Each row is a point on a landscape with many valleys, with its height.
A ball rolls from a point to the lowest of its 3 nearest points, and stops where none of them is lower. Distance is the straight distance between rows; heights are no part of it.
patod:   0 -19  14 -40  38   5 -19   1 -26  height 3.51
Lupab:  -1 -37  42  80 -20  49 -30  26  56  height 6.76
vokis:   7 -53  42  -4 -51  31  12  14 -39  height 4.57
fiv:   8 -54  45  10 -32  31  -1  13  -4  height 1.44
Gaz:   1   7  -5 -60  40   0 -11  -5 -64  height 4.04
pubo: -12 -55  30  40 -50  41   8  20 -20  height 5.71
Rosu: -23  10 -11 -12  48  -3 -15 -12 -16  height 2.06
pata:   8 -45  40 -15   7  18 -17   4   2  height 4.20
Lubad:  21  51 -35  16 -15 -43  17  -5  79  height 4.74
fak:  -7  -1  -2 -48  41   0 -13 -10 -45  height 3.36
gura:  -7 -25  27   7  47  13 -28   0  24  height 1.13
Taku:   8  48 -45 -14 -29 -41  31  -8  12  height 3.38
Beto:  28 -44  46 -49 -20  23   0   6 -39  height 4.85
neza:   0 -39  36   6  26  16 -22   6  19  height 1.20
kar:  -9 -52  27  15 -57  44  17  22 -72  height 4.62
sav:  -6 -49  32  80 -40  47 -10  25  23  height 6.69
dedo:  -5  49 -45  19 -18 -32  17 -14  36  height 1.16
mot:  19 -21  22 -63  29  12 -12  -3 -47  height 4.17
Gop:  20 -51  47 -24 -43  29   8  10 -45  height 4.61
Lol:   4 -39  47  47   5  34 -30  17  52  height 2.86
ruva: -19  -6  -1  -2  51  -1 -21  -9  -4  height 1.73
Kuf:  48  52 -37 -55 -33 -49  48   7 -18  height 1.02
Zopi: -37  34 -30  29  30 -10  -8 -19   9  height 3.12
nef: -22  38 -43  -8   9 -23  15 -15 -19  height 3.72
Liper:  -6 -53  32  68 -42  44  -4  21  10  height 6.55
luda:   3  47 -47   1 -23 -41  25 -14  29  height 4.28
nus: -37  44 -28  55  29  -7 -19 -17  32  height 4.01
tofon:  -9 -27  19  -8  43   9 -27  -1   5  height 1.77
Zokez:  -2 -54  40  43 -38  37  -2  16  11  height 5.79
let: -18  52 -43  32  -8 -26   9 -18  31  height 4.51
sak:  19  48 -44 -32 -31 -43  42  -4  -2  height 2.57
tasu:   9  50 -41 -49  -6 -23  27  -9 -71  height 0.93
boz:  -1 -52  37  25 -46  34   7  16 -19  height 3.90
gezo:  34  55 -42 -53 -34 -38  45  -2 -42  height 1.54
ruba: -34  43 -38  31  14 -19  -1 -21  17  height 4.63
dek:   7 -49  40   1   5  21 -17   7  10  height 3.03
Tek:  29  43 -37 -21 -18 -52  33   2  51  height 3.84
kurez:   4 -46  44  40  -6  30 -21  10  34  height 3.33
goni:  -6 -22  33  40  39  26 -41  10  50  height 3.81
zopal:  13 -45  41 -25   1  19 -12   5  -9  height 3.94
veku: -19  -8  21  40  57  19 -43   3  45  height 4.31
bufev:  -4  40 -40 -40   7 -19  18  -9 -59  height 2.28
koze:  43  44 -39 -43 -25 -53  39   9  20  height 2.45
rerev:  25  50 -42 -44 -30 -38  44  -3 -26  height 1.86
ved: -13  59 -42  46 -11 -26   5 -17  54  height 1.08
Vol:  28  58 -43 -56 -25 -32  40  -4 -58  height 1.34
Gof: -16  35 -36 -32  15 -17  10 -14 -51  height 1.17
sulo:   4 -52  45  24 -29  28  -6  13   7  height 4.09
domap:   9 -32  33 -40  24  13 -16   2 -17  height 1.46
Ges: -12  45 -45 -25  -1 -25  25 -12 -35  height 3.69
Dobe:  -4 -40  36  87 -34  51 -20  31  42  height 6.73
Sumik:  12 -54  47  -7 -27  27  -2  10 -12  height 2.90
kapu:  37  47 -34   0  -4 -51  19   1  85  height 4.89
Diza: -16  21 -24 -33  32 -10  -2 -11 -46  height 3.83
bol:  -4  47 -46 -17 -20 -34  28 -12 -11  height 3.40
kor: -34  51 -37  47  13 -15  -7 -18  32  height 4.21
limu: -27  -1  -3  23  54   7 -29  -8  19  height 2.11
Tir:  17 -52  44 -20 -23  25  -1   8 -20  height 3.11
zipa:  25  50 -38   5 -18 -47  23  -4  66  height 4.88
Zonis: -14   1  -5 -33  42  -5 -13  -7 -36  height 2.80
folug:  17 -46  43 -40  -1  19  -6   3 -18  height 3.93
pura:   0 -28  25 -24  34  11 -20  -2  -9  height 2.88
sedeb:   3 -44  42  72 -22  42 -18  25  44  height 6.75
vob:   7  54 -41  23 -20 -38  17 -12  59  height 4.29
Liben: -25  14 -20 -15  41  -7 -10 -14 -28  height 2.50
refa:  -7  26 -24 -50  31  -7   4  -9 -67  height 4.96
faba:  -6 -55  35  20 -56  38  11  15 -46  height 4.53
gukeg: -17 -12   8   3  53   6 -26  -4   7  height 1.87
muk: -35  34 -26  46  40  -6 -21 -15  18  height 3.82
Pegu: -34  27 -32   7  30 -13  -6 -17  -8  height 1.72
desek:  15  50 -38   4 -22 -44  27  -7  51  height 4.64
refo:   4 -38  37  25  23  25 -30   9  40  height 2.13
nubi:  12 -25  27 -54  29  11 -14  -3 -33  height 3.56

Two balls start at each pair of points below. Name the first point that both come to, or write -.
dek / Lol: neza
zopal / vokis: fiv
goni / muk: -
Gop / pubo: fiv
Lubad / nus: -
kor / ruba: Zopi

For each start below, name the point where the ball stops.
bol: Kuf
pata: gura
Tek: Kuf
Taku: Kuf

Call two points neighbours if one is among the 3 nearest of the other. Go from one point of each pair to the other, from neighbour to neighbour, staying as low as possible. Name the highest point that can't be avoided.
ved / Kuf: luda
Pegu / domap: pura
Kuf / tasu: gezo
